Each row is a point on a tangle of strands that fork and nearly touch. The rows are in no order.
In the rows, zero is written as 128.
Two points are linked if the straight distance between their rows is under 195. Some points are linked to none.
(447): [150 129 173 127 114 111 125 122 130  90 134  87 124 110 138  63 108 147
 144 113 138 129 175 124 136 101 142 119 149  64 148 157  92  99 130  60
 147 132 144 139 119 201 105  68 128 142 162 132 122 145 167 143 147]
(377): [125  95 119 173  99 107 132  91 157 152 112 110 126 153  99 125 105  93
  99  40 162 149 135  97 153 102 110 171 133  88 177 116 150 119 165  96
 180 142 154  94 161 217 142 119 144 141 159  96 179 107 128 114 150]
(1103): [187  87 120  95 143 105 117 104  86 158 132 145 127 141 109 141 143  90
  94 144 130 172 144  85  68 145 117 148 108 160 174  75  98 123 116 179
 124 153 121 122 120  87  94 146 170  81 119 101  66 128 102  70  92]
(242): [143 118 109 121 131 143 139 101 195 152  78 132 163 134 186 121 181 173
 107 105 193 122 140 175 130 117 121 112 101 117 125 114 144 186 128 175
 136 102  92 132 121 109 119 171 116 140  90 163 140 108 185 106  78]
(800): [ 82 128 106 192  99 168 141 137 118 113 113 108 107 214 165 195 137  87
 107 122 131 170 119  99 160 133 128 131 164 188 147 106 139 150 130 135
 142 128 186 125 139 144 134 109 124 117 131 130 125  83 117 141 150]
(553): [145 115 137 211 143 174 141 180 160 132  87  78 130  98 167 119 183 146
 104 118 124 144 131  56 123 172 148 166 131 108 131 151 137 113 112 159
 142 107 132 132 165 163 186 112 100 158 157 130 161 118  93 136 111]
(934): [107 133 149 104 130 120 146  50 188 145 127 113 160  67 160 101 113 138
 154 107 168 109 150 117 155 119 144  82 135  93 150 107 181 133 182  91
 141 126 142 140 145 146 160  98 107 167 155 114 139 157 183 144 148]
(1143): [169 115 145  74 153 144 155 122 145  92 101 125 180 102 122  68 130 107
 120 106 141 114 135 143 129  90 137 115 131  42 131 122 127 170 128 120
 110 110 136 133  95 103  93 116 156 163 117 144 155 187 190 168 145]
(51): [ 54 136 157 156 100 169 150 136 136 158 131 138 119 192 209 156  91 158
 129 154 144 112 104 167 178 114  92  92 116 152  74 160 102  94 148 127
 113 108 135 126 114 128 152 138  79 150  98 177 158  97 136  97 143]
(550): [125 113 123 194 133 112 120 148 143 143  98  92 110 102  84 111 154 121
 104  88 152 148 136 104 136 134 125 190 149 114 149 163 146 105 130 109
 157 134 129 125 184 171 181 108 134 164 164  87 177 135 123 145 117]
(400): [ 94 131 171 148 113 144 160 139 113 163 107 133 108 191 221 146 112 176
 152 125 103 135 111 126 129 117  95 103 107 159  50 145  92  97 113 119
 129 118 151 123  94 110 204 188  99 129 129 207 151  69  97 130 126]
(502): [156 113 101 100 125  91  84 102 120 101 137 124 146 137 109 139 153 106
  91 126 170 150 141  94 105 131 123 121 144 130 181 103 109 149 137 145
 132 123 113 106  90  89  86 130 152 101 123 141  60 165 144 127 107]
(914): [184 136 150 188 159 125 163 152 114 143  87  97  86 181 150 121 126 164
 136 125  77 122 156 115  93 152 150 177 153 115 128 129  93 112  75 124
 136 106 176 118 128 178 146 147 118  90 131 135  94  84 119  97 148]
(125): [207 154 146 159 134 124 149 147  97 128  96 112  64 188 175 155 117 135
 141 134  88 136 169 121 104 122  92 159 147 144 119 157  51 147  83 176
 158 134 172 148 126 126  96 150 157  92 134 170  82  84  94 122 121]
(456): [118 129 167 129 115 151 170  99  96 110 136  96 101 166 179 104 132  95
 140 153 108 127 112 128 136 123  80 121 174 167 112 135 108 116 104 142
 145 143 173 143 150 175 149  93 143 138 160 112 146 103 131  92 135]
(972): [177 179 144  77 147 114 110 167  71 109 137 139  85 123 105 188 146 134
 187 188 123 127 112 107  98 123 107 121 143 158  78 162 128 140 123 145
 161 185 141 179 144  67 142 164 150  99 180 155 108 109  57 153  96]
(1229): [180 131 165 116 165  77 121  99  72 128 121  70  88 143 154 132 127 131
 166 158  86 189 148  59  50 149 151 159 156 136 132 119  96  95  99  73
 168 154 144  97 120 146 170 145 153 116 156 160  82  98  74  80 117]
(753): [170 153 124 134 107 110  96 130 127 125  90 130 150 112 150 142 187 119
 145 187 140 169 131  74 160 173 153 130 120 161 125  94 145 124 132 123
 113 182 100 190 141 122 174 146 127 147 122 174 123 159  63 133 130]
(749): [156 117 134 116 182  97 123 137  93 104 136  66 112 133 133 111 159 135
 138 150 145 177 144  56  74 129 166 144 164 128 160 118 143 131  92 119
 194 135 139  80 106 105 165 146 152 145 171 156  94 117 128 144 125]
(1043): [200 162 160  59 120  63  94 161  71  95 139 107 115 115 114 150 132 151
 179 162 108 132 152  91  72 133 100 118 178 127 100 139  76 126  95 100
 157 182 162 179 174  93 142 143 145 106 168 154  88 163  84 126  83]
(997): [108 145 130 144 132 143 167 181  95 105 130 159 112 168 109 202  88 106
 131 130  93 184 137  77  94 152 102 153 164 190  91 129  97  92 101 163
 115 144 191 141 123  80 102 142 139  92 101 132  85 136  88 152 124]
(373): [ 84  80 107 131 129 117 104 175 123 135 136 148 136 191  95 168 101  87
 102  84 167 116  95 153 153 101 120 110  74 100 161 123 142 121 147 130
 113  91 137 101 155 180 100 134 107 147 105 124 187  96 167 103 129]
(156): [160 117 182 153 119 100 136 151  83 107 102 102 110 150 142 144 131 138
 155 149  69 196 153  53  80 164 150 158 160 126  90 137  51  37  86  80
 135 148 170 133 140 162 172 126 136 148 125 157 130 155  88 101 117]
(221): [126 118 110 130 135 132 134 114 107  99 113 128 182 144 128 137 165  99
 120 161 143 169 123  82 132 140 138 111 162 143 135  45 182 159  92  96
 129 141 160 144 122 129 144 111 139 152 113 110 134 187 133 153 153]
(1067): [111 101 120  62  99 146 133 106 103 105 161 151 176 142 140 107 149  93
  98 162 132 147 121 131 141 150  99 140 143 186  97  86 138 111 110 151
 111 132 102 139  96  74 106 149 157 121  89 131 120 172 115  96 112]
(358): [ 91 136 102 184 119 120 120 148 144 131 105 131 105  96 122 136 186 115
 127 141 102 127 100 125 140 176 187 157 110 177 172 107 165 144 119 136
 105 109 113  94 159 148 174 101 112 131 113  49 118 125 138 119 112]
(1018): [ 81 184  78 141 138 136 106 169 142  91 112 152 140 102  66 111  98 129
 118  94 121  73 119 175 150  88 167  93  74  76 135 121 106 188 124 120
  87  97  93 117  77 109  76 107 139 114 116  64 205 143 149 206 133]
(1221): [ 81 157 111 139  91 119  81  97 159  85 106 102 132 108 122 134 118  90
 139  93 152 120 180 122 167 120 133  89  86 116 151 105 104 157 148 135
 100 108  96 111 118 123 129 119 126 144 160  99 139 143 159 184  98]
(674): [160 155 100 106 169 185 176  98 174 125 108 155 181  57 117  50 144 137
  98 123 138 108  89 154  99  91 101  77 110  72 134 118 111 217 132 167
 110 115 136 171  99  84  92 109 150 138  86 116 159 196 156 164 128]
(83): [ 87 181 120  79 113 103 124  93 115  92 185 115  95 109 112 123  92 145
 150 119  92  92 117 192 146 152 146 141 181 153  91 129 154 130 117 103
 148 145 104  62 130  97 129 116 152 134  90  85 156 105 174 119 107]
(142): [158 129  84 191 119 121 137 113 115 155 106 119 103 186 103 143  88 108
  78  73 171 154 157 119 138 108  65 163 154  85 151 123 146 125 125 138
 180 133 172 143 186 215 125 135 139 139 111 120 180  89 126 103 118]
(867): [ 68 106  81 176 123 150  93 160 158 153 130 164 144 111 145 156 135 109
 107 159 188 169 111 157 170 141 102 108  70 164 128 146 147 115 159 147
  76 132 117 182 151 141 119 120  85 157  91 151 158 137 145 144 116]
(1116): [ 90 113 106 174 120  96 117 102 166 170 115 138 133  93 114 159 174 166
 141 134 131 138 137 129 165 167 178 176 143 174 120 108 189 128 144  68
 129 106 134 120 148 139 180 139  95 147 100  99  93 152 155 129 142]
(640): [140 117 137  85 126 115 142 109 103 112 163 140 146 136 118 140 109 132
 134 134 139 155 118 142 117 118  96 123 143 139  76 129 141 121 120 168
 138 138 141 115  85  67 106 149 138 147  99 156 144 147 127 146 105]
(762): [105 152 126 148  94 101 140 166  97 142 121 164  70 200 101 233  69 154
 148 114  89 144 142 133 117 125 110 135 134 159  91 138 109 109 128 106
 141 124 181 115 114 116 109 157 127  92 118 148  75 109 113 170 141]
(774): [ 99 117 157 187 125 134 140  44 159 145 149 104 124 103 182  96 156 124
 123 146 176 170 173 105 161 123 110 170 170 182 128 137 117 121 127 135
 169 135 169 133 152 135 191  96 119 175 176 133 114 119 146  98 109]
(287): [168 115 127 102 129 152 174  92 121 174 117 134  86 150 111 126 101 121
 115  92  87  90 106 130 118 123 141 169 133 131 153 122 132 121 178 182
 128 117  89  62  69 110  86 135 164  89 123 109  79  56 102  99 165]
(758): [ 81 109  86 115 142 126 108 153 131 109 159 165 141 103 109 146 117 114
 111 156 137 170  94 143  98 166 147  74  63 148 130  85 125 123 138 164
  61 132  83 122  99  93 102 107  83 134  44 123 134 184 146 134 108]
(1157): [152 117 177 153 147 114 124 166  82 145 128 112  90 157 126 125  79 114
 132 129  66 158 129  92  85 131 101 170 131 130 106 204  35  25 108 105
 117 140 134 129 129 159 140 137 157 158 170 160 115 133  67 106 135]
(348): [100  91 141 151 119 108 147 149  99 163 113 167  96 198 113 161  82 140
 137 136  74 116 128 162 160 111 173 135  69 107 122 100  87 113 149  94
  89 100 141 109 107 199  91 123  89  93  78 121 100  85 140  93 178]
(781): [130 140 121 123 129 109 123 145  89  79 152 125 114 148 110 166 120 115
 136 162 114 196 137  97 116 160 130 152 164 190  92 126 115 110 100 159
 147 134 145 121  99  44 116 152 165 157 105 184  96 151 111 145 119]
(1114): [ 88 123 155 119 122 105 100  45 175 136 167 102 126  61 163  98 120 138
 144  77 109  95 164 120 148 120 117 129 148 144 105 137 132 140 153  93
 137 149 135  95 168 101 194 119 139 143 226 117 113  99 115 134 130]
(661): [127 154 114 145 154  81 113 173 105  96 134 118  69 135  23 156  75 153
 140 124  69 126 128 122 130 130 184 138 112 115 125 121 100 126 128 136
 118 102 137  98 120 139  63  92 146 107 103 106 128 132 123 151 138]
(945): [ 74 172  83  86 101 129 132  95 117 129 121 125 158 125 135 145 138 153
 111 140 169 139 143 117 145 149 138  78 125 150 126  71 162 155 159 140
 150 139  53  99  74  74 137 124 105 141  96 118 114 151 150 156 115]
(1016): [104 146 117 165 131 157 130 166 113  96 116  97 112  97 109 118 146 103
 146 187 108 134  84 108 129 160 180  94 103 124 162  94 162 125 115 141
 106 128 122 127 134 175 150  81 107 134 107  82 164 144 128 142 147]
(169): [ 61 139  92 149 135 170 135 179 145  91  98 135 167 124 105 134 133 128
  93  80 151 106 121 138 124 117 158  86 110 116 157 115 149 185 107 116
 112  76 131  79  93  96 110  95 108 114 129  86 150 149 143 188 126]
(498): [144 116 160 183 124 156 148 149 145  93  84  73 142 141 177 108 181 139
 140 133  96 140 132  92 121 159 164 160 165 124 127 128 115 124  96 126
 130  89 144 106 143 135 165 133 124 122 123 155  91 122 118 132 139]
(176): [142 152 173 119 151 135 100 132 117 130 124 101 124 101 168 104 122 151
 167 164 109  93 114 125 109 113 101 134 120 117  74 198  92 100 112 128
 106 129  70  99  83 113 164 167 103 132 180 206 118  88  66 138 132]
(910): [119 124 174  73 116 110  97  75 169 115 158  89 144  54 158  63 132 132
 154  92 149  72 169 123 125 103 111  91 149  75 136 142 135 151 147  83
 141 139 111 120 155 132 169 108 112 145 208  98 136 130 165 146 100]
(384): [179 137 115 155 156 154 155 111 101 201 110 150  97 185 105 134  84 122
  94  96 118 101 143 136 106 128  88 162 125 114 157 145 121 115 136 169
 144 122 118 114 108 177  87 154 150  88 102 104 109  61 113  65 152]
(1069): [157 124 109 161 148 138 144 137  87 148 109 145 118 198 106 128  88 116
  94 108 144 118 124 106  99 104  81  82  86  69 167 102 118 149 117 158
 158 139 167 122 151 209 118  89 111 114 128 107 188  91 110 119 113]
(166): [208 125 128 126 177 134 117 123  94 152 127 177 133 116 121 113 165 101
 113 179 128 158 112 103  63 152 128 138 105 167 144  96  83 147  93 233
  99 191 120 172 104  50  85 137 148 101  67  97 127 141  87 105  96]
(876): [ 63 146 118  95  54 158 127  67 110 105 147 151 170 135 155 142 130 104
  96 173 161 154 115 134 169 154  84  85 128 195 121  47 150 129 154 155
 102 154  97 132 106 101 125 114 120 105  92  95 133 150 128 115 110]
(251): [ 99 123 107 143 123 115 129 119 150 166 160 194 128 123 120 166 108 152
 123 155 156 177 131 185 170 132  86 131 101 174  87 161 142 102 168 155
 104 134 138 178 140  99  96 157  82 139  82 180  92 158 148 135 104]
(908): [122 132 155 116 100 152 143 151 126 153 143 130 142 125 153 138 124 184
 147 139 102 101 107 124 127 132 117 131 127 155  33 145 126  87 125 118
 130 127  87 123 118  94 176 206 113 121 151 190 157  83  55 124 137]
(42): [ 62 121 103 110 150 137 134 141 138 146 136 152 150 115 103 154 119 128
 109 150 180 173 110 139 123 139 160  91  86 141 145 111 166 124 168 133
 130 105  85 104  69  93 100 110  82 169  60 147 133 154 203 126 122]
(938): [118 131 114 104  74 138 112 154 189 115 121 104 145 134 176 155 183 176
 122 109 170 113 146 151 138 137 127 114 143 135 111 146 138 153 140 136
 129  84  92 135 146  85 145 175 107 110 125 167 111 125 145 118  86]
(398): [130 123 108 105  77 110  97 129 135 131 141 140 134 156 153 167 175 154
 106 150 159 156 149 102 140 165 134 114 140 164 155 108 123 133 152 128
 135 108 101 146 141 110 128 147 109  88 110 143  43 135 134 102  96]
(103): [103 116 116 130 100 111 133  64 173 165 156 140 135  76 130 136 148 163
 123 101 130 123 136 111 165 157 135 157 158 189 119 112 185 125 148  99
 152 146 145 121 186 105 181 132 126 126 180  92 103 130 115 109 138]
(121): [153 111 148 128 159 105  89 113 124  93 134  68 143  67 135  74 158 138
 127 123 138 162 158  72  92 139 137 169 165 117 119 158 120 100  93  94
 168 151  89 102 120 116 199 146 148 183 192 155 141 132 120 142 111]
(327): [115 129  94 118 122 156  98 129 176 115 133 124 155  63 153  99 189  80
 129 183 147 159 123  92 162 179 157 132  89 155 156 115 150 121 164 153
 119 145  63 183 146 113 179 138 134 192 125 148 135 185 109 104 133]
(916): [134 118  65 126  75 172 117 186 166 112  96 155 159 161 168 156 143 124
  81  91 149  68 123 184 143 129  93  85 102 106 161 127 121 200 123 157
 101 101  82 141 137 105  99 137 110  71 108 119 134 137 115 139 129]
(885): [106  92 154  79 164 132 167  76 125 172 170 133 104 120 158 135 127 155
 154 104  77  75  97 159 103  99 139 138 129 161  88 141 149 145 134 132
 155 136 141  86 140  65 149 135 118 120 170 123 116  72 127  87 138]
(86): [135  84 118 108 144  84 125  82 123 145 144 157 151 130  59  95  97  91
  91  96 123 157 118 169 141 107 118 160 133 113 121  94 147  93 121  71
 105 134 140 127 116 163  93 129 158 136  83 110 141 170 166 112 140]
(572): [139 157 125 116 170 170 167 178 146 139 140 117 113  95 105  98 114 152
 131 125 117  78  92 132 120 123 159 117 118  86 134 178 177 112 160 135
 132  99 108 117  99 157  82 109 116 132 124 139 127 131 115 143 167]
(235): [119 109 161 107 116 191 163  95 169 107 127 107 165 129 207  72 140 111
 149 172 145 118 115 152 157 112 116 106 144 142 124 130 154 119 144 132
 125 104 108 169 143 131 153 141 104 160 122 159 159 133 156  82 155]
(9): [113 123 140 115 171 109 162  66 107 147 155 120 105 141 114 127 117 145
 161 134 102 129 128 120  91 126 135 140 160 166 127  90 191 137 101 119
 179 149 184  82 130 102 144 105 125 133 146  84 123 108 146 121 135]
(1198): [171 126 142 109 141  89 124 136 132 183 110 122  74 143 112 149 118 160
 170 137 112  95 105 160 132 116 181 120  64  81 132 139 151 127 172 119
 130 125 119 122 127 189 126 151 120 120 137 153 118  72 131 109 149]
(1227): [112 147 127 181  91 124 131 156 101 104 118  99  75 151 105 191 137  91
 123 132  91 157 123  94 148 150 136 170 156 170 148 138 143  90 131 107
 139 130 156 132 149 198 151 139 161 113 126  92 127  94 100 116 167]
(289): [ 77 127  62 164 111 191 136 205 172  86  97 125 169 145 160 158 136 120
 108  90 164 120 140 164 142 123 117  86 106 108 134 113 143 189  93 149
  93  77 128 150 150  98 112 126  69 126  88 131 159 153 153 175 116]
(40): [148 156 118  83 137 116 142  65 200 124 140 130 190  51 130  84 114 167
 135  79 143 122 139 140 136 111 119 113 141  58 102 109 170 139 155 113
 119 128 142 133 130  94 129 144 154 168 117 118 180 187 179 154 113]
(581): [146 132 141  88 139 118 124 181 127 149 150 119  92 117  82 113 103 151
 139  96 131  76 102 131 129 105 205 118  96  42 160 156 164 117 165  91
 165 103  97  90 107 206  81 110 135 119 141 150 131  62 150 109 171]
(73): [147 120 170 123 118 105  78  85 146 132 104  69 143  38 164  49 186 141
 131 116 151 118 177  73 115 117 107 132 146 106 136 133 102 135 129 102
 139 139  89 115 157 164 223 125  99 132 204 140 115 124 129 124  81]
(1007): [208  96 128 119 159 128 105 144 127 150 109 182 172  99 117  99 186 125
 108 157 132 129 120 151  80 136 133 131  93 123 147 109  71 176  78 189
  83 139 111 174 160  89  98 136 138 107  88 116 104 181 120 112  81]
(667): [128 138 117 151 144  84 125 201  88 155 137 168  79 147  43 208  61 130
 142 134  76 124 137 134 101 121 116 134  98 140 116 146  94 116 125 133
  89 129 178 162 157 138  73 123 115  79 105  98  90 129 123 149 127]
(701): [149 195 120 131 139  96 119  78 100  89 132  92 120 104  72  80 125 154
 123 116  94 109 139 114 119 149 156 139 181 112 143  67 129 148  81 110
 144 151 129  88  90 129 121  99 166  97 102  59 161 152 138 142 113]
(488): [121 142 123  58  92 148  82 147 166 102 147  90 116  85 157 134 135 133
 145 123 139 129 122  95 116 140 140  76  76 100 144 143 117 126 199 179
 129  98  35  96 120 117 139 168 122 144 131 177 110 102 129 108  86]
(302): [168 156 113 165 120 147 135 142 111  91 100  92  87 190 153 152 130 110
 134 122 127 137 137 144 158 115 117 142 168 135 149 120 111 176 105 163
 154 125 172 129 132 115 105 124 154 110 123 158 126  85 125 155 147]
(1086): [ 89 111  87 148 105 183  95 118 176  93 109 124 159  91 175 115 141  58
 121 113 167 144 142 113 149 133 128  59  77 107 185  81 121 161 133 152
  74 123 134 154 140 145 125  85 108 144 133  92 160 155 147 185 145]
(215): [107  75 109 141 137 124 134 155 115 145 135 161 138 162  70 121 120  71
  67 119 132 139  92 130 132 127 136 134  94  89 147  97 129  98 131 118
  69 102 131 115 149 211  73 108 134 136  61 111 151 145 160  86 148]
(995): [120  96 117 155 120 149  85 131 176 119  79 123 164  97 181 119 167  81
 123 152 170 182 144 101 141 142 154  99  71 120 182 103 115 143 156 156
  87 122  84 166 110 134 140 125 115 151 140 160 103 168 145 136 132]
(109): [161  91 145 136 153 115 118 115  96 121 132 138  88 174  96 116  82  67
 127 133 106 146 138 135 139  89 169 169  93 109 166 134  70  93 136 139
 129 111 124 111  80 184  45 122 155 124 116 146 104  92 114  78 200]
(1186): [126  97  99  65 108 143 165 106 112 158 106 157 120 157 164 156 137 115
 145 171 117 104 104 199 119 121 151  90  87 149 131  60 132 192 169 184
 118 160  90 129  96  78 107 107  91 110  51 103 114 135 142 106 140]
(771): [162 125 193  88 131 150 151 129 139 109 159 122 149 102 155  52  94 155
 152 125 143  79 136 146 123 132  97 128 177  67 100 187 138  88 130  72
 145 144 151 130  97 160 101 109 125 115 129 170 109 128 139 146 144]
(204): [128 117 114  67 123  93 141  83 136 147 171 159 142 118  83 130  99 129
 128 105 116 104 113 196 149 158 143 174 180 129 122 112 184 106 139  66
 131 154 119 101 106 103  93 147 159 116  66  98 126 127 168 107 146]
(172): [102  99 122 101 107 112 139 143 137 129 110 149 124 153 101 144  99 117
 131  97  87  87 118 178 181  99 203 133  84 103 143 101 124 131 180  89
  94  92  77  87  79 155  68 129 126 127  87 126 119 116 142 137 206]
(741): [184 125 148  86 144 122 136 111 120 136 139 109 135 121 164 110 154 152
 178 180 156 121 135 153 113 137  95 150 179 117  94 172 172 129 112  91
 191 187 136 204 157 122 161 162 159 128 167 188 126  89 114 129 133]
(894): [138 138 138  96 130 200 167 138 131 155 171 122 104 112 144 111 106 127
  98 102 112  61  87 104 127 138 124 152 154 119 140 176 159 112 191 189
 161 116  96  86 109 140  92 132 141 110 141 137  99  65  98 101 182]
(1159): [160 127 105 131 123 155  81 169 120 130 100 174 164 130 118 116 143 110
  89 105 158  63 105 141 129 101  91  83  81  74 178 136  99 179 110 155
  85 131 102 167 127 143 107 126 141  96 145 108 165 145 106 161 118]
(816): [108 139 122 146 141 106 148 104 110 111 146 110 102 118  82 122 109  96
 145 105  88 127 124 123 141  97 139 115 160 140 150 109 157 148 120  97
 148 137 198 109 154 150 125  71 148 133 177  53 152 139 128 154 152]
(480): [112 156 111 124 139 127 125 140 116  87 108 137 140 106  60 101 107 122
 126 124 116  87 121 139 151  97 195  90  95  55 144  73 110 166 126  93
  71 132 132 166 107 168  76  70 126 100 114 107 160 175 123 186 168]
(892): [163 119 139  80 128 149 131 138 125 120 135 113 145 107 170 117 189 139
 154 193 145 131 128 118 121 147 137 139 129 159 107 138 164 151 115 136
 159 149 111 191 153  67 160 180 128 138 153 176 111 129  87 104 120]
(1173): [161  72 171  99 172 133 167 125 123 149 133 162 184 124 121  78 105 137
 149 123 126 111 111 196 115 107 106 159 164  77  85 158 158  83  98  81
 122 138 170 165 120 134  97 137 132 152 105 166 135 157 150 126 162]
(288): [158 164 109 131 143 129 122  85 107  92 122 108 170  93  90  65 150 118
 114 133 149 152 122 101 132 119 122 135 188 125 152  87 139 146  98 104
 152 160 132 125 110 106 152 110 189 150 136  84 165 182 125 171 116]
(814): [ 59  83 161 178 137 139 142  60 160 181 152 150 162 135 180 137 119 144
 123 112 172 144 139 135 150  96  94 125 140 176 111 147 136  95 127 118
 135 120 177 133 151 123 154  97  76 144 187 134 122 119 154  93 130]
(577): [152 148 101  92 155 152 147  91 176 149  75 142 169  95 141  69 191 162
  92 125 183 125  95 171  89 102 120  83  88  90 158  95 129 231 136 177
 140 106  92 141  87  93 112 133 142 128  78 115 159 136 186 106  98]
(574): [146 140 157 116 129 113  95 161 132  55 131  50 111 131 152 113 133 128
 161 132 134 127 170 100 118  96 164 107 142  76 161 154  88 153 119  85
 152 104 149 116 139 136 128 108 133 139 200 161  81 131 158 182 126]
(15): [ 53 116 117 109  80 108  81 133 162 112 135 127 135 125 119 133 119  74
 120  71 166  93 118 151 171 113 127 103  92 128 149 131 131 126 157 125
 116  98  95 106 157 156 148 136 143 147 160  82 190 110 157 108  96]
(955): [ 82 126 137 187 127 153 146  94 129 168 125 160 159 151 127 125 101 140
  84 106 168 110 130 134 133 120  75 115 121 139 126 134 153  97 134 125
 127 123 159 111 110 174 130  92  81 105 155 105 116 123 130 124 120]
(307): [130 140 122 146  92 104 138 163 137 145 134 146 100 170 117 206 129 171
 144 140  98 166 122  93 137 165 162 176 178 168 106 129 136  85 140  72
 128 108 174 129 133  99 146 174 137 101  79 149  53 121 134 142 149]
(481): [ 69 125 125 140 120 163 168 140 137 165 151 184 140 168 158 181 105 138
 114 136 142 119 108 191 170 105  86 151 148 207  72 188 130 117 137 148
 131 127 122 139 131  61 101 157  99 142 113 159 125 116 122 123 146]
(490): [138 165 122 114 141  96 100 107  73 137 168 155  96 117  87 136 147 120
 150 164 136 148 151 144 112 106  75 140 148 182 105 183 121 123 101 140
 164 177 137 153 149  95 148 142 155 123 194 106 128 121  95 123  82]
(812): [151 119 189 130 130 146  99 151 108 134 147 103 120 119 163  73 122 126
 105 140  96 104 132 113  95 135  92 170 139 127 104 214  57  50 119 129
 118 113  79 118 130 156 161 153 129 141 189 164 105  88  86  74 112]
(951): [ 52 124 117 165 106 149 137 185 149 129 146 144 134 125 131 170 118 125
  93 107 130 119 108 130 161 164 109 116  90 152 108 173 137  99 125 145
  94 111 141 147 193 142 161 127  86 157 132 113 185 150 123 127  98]
(965): [178 108 152 157 137  95 130 128 120 191  89 158  97 196 114 129  85 151
 153 116  76  90 130 147 143 103 136 142  91  83 113 138 104  89 135  90
  85 118 141 147 131 208 125 149 125 106 127 156 134  91  89 111 179]
(31): [ 64 114 116 164 124 144 128 175 160  97 154 142 148  88 134 137 144 136
 122 144 109 157 128 132 115 180 131 103  83 171 113 122 118 127  83 174
  78 101 123 121 159  78 151 100  82 150  79 110 163 187 145 143  84]
(355): [ 97 126 109 182 151 114 136 128 109 182 128 174 135 170 112 165 104 155
  82  81 170 129 131 106  96 105  76  93  70 126 126 134 146 128 117 174
 150 132 151 103 147 174 134 122  82 125 168 117 170  95 125 119  82]
(1130): [149 146 116 173 113 127 137 129 124 186 121 145  84 152  87 191 114 134
 123 141 110 151 137 112 140 155 137 177 162 160 150 117 146  68 168  91
 119 130 142 150 132 183 109 157 134  79  76 111  69  94 126  95 172]
(466): [197 156 142 124 118  92  94 159 107  73 139  79 107 111 127 123 133 161
 150 122 115 144 180 113  92 112  93 128 188  85 123 188  73 120  94 110
 169 151 168 141 155 103 128 119 161 114 204 153  85 146 136 168  81]
(833): [110 157 134 158 127 132 138 145 125  76 122  98 101 111 108 122 121 109
 178 137  53 105 111 113 159 146 187 141 140 135 135 131 134 144 114  97
  96 112 151 123 143 152 144  82 148 128 150  82 125 162 101 167 178]
(322): [179 139 135  73 162 111 108 118  88 127 178 144 141  81  94 102 143 122
 154 183 163 113 106 155  98  88  90 141 161 108 107 199 160 123 120 122
 180 180 104 171 132 101 121 152 166 140 194 128 167 108 100 138 109]
(837): [183 112 130 124  99 137  91 179 125 115 112 162 163  96 121 107 170 102
 134 145 122  97 129 134 108 123  98 105 108 122 152 138  75 141 100 147
  74 145 108 203 179 123 123 117 142  93 173 111 118 194  79 127 108]
(1051): [121 196 116  98 120 102 129  83  96  94 166 120 111 138  83  98  75 136
 140 101 106 103 122 185 139  89 127 122 165 100 132  96 142 176 107 120
 146 130 130  88  85 112  91  97 170  96  99  67 176 112 168 156  94]
(875): [116 139 101 105 122  92 115 171 126 108 128 144 103 120  79 160 114 135
 141 148  86  96 113 173 156 146 185 130 101 142 120 134 123 143 152 135
  88 101  82 108 133 108  85 117 137 118  73 106 116 155 130 147 140]
(589): [116  75 184  93 193 130 160  98 146 162 159 160 149 121 143  89 100 142
 171 106 119  73 103 193 122  91 114 141 119 115  85 178 161 127 129 119
 132 124 133 103 107  88 117 138 108 173 126 139 153 123 154 111 164]

Follow the links from the first point to the second, and from the first to the third. Name the last point that the two ways share.
(447); (916); (31) => (910)
(1103); (908); (358) => (910)
(348); (812); (355) => (762)
(498); (348); (1157) => (762)

A fork is a point with three links. Follow the links from the first point to the second and name the forks in between, in order.
(166); (758) => (910)
(251); (142) => (762)
(307); (1114) => (762) > (910)
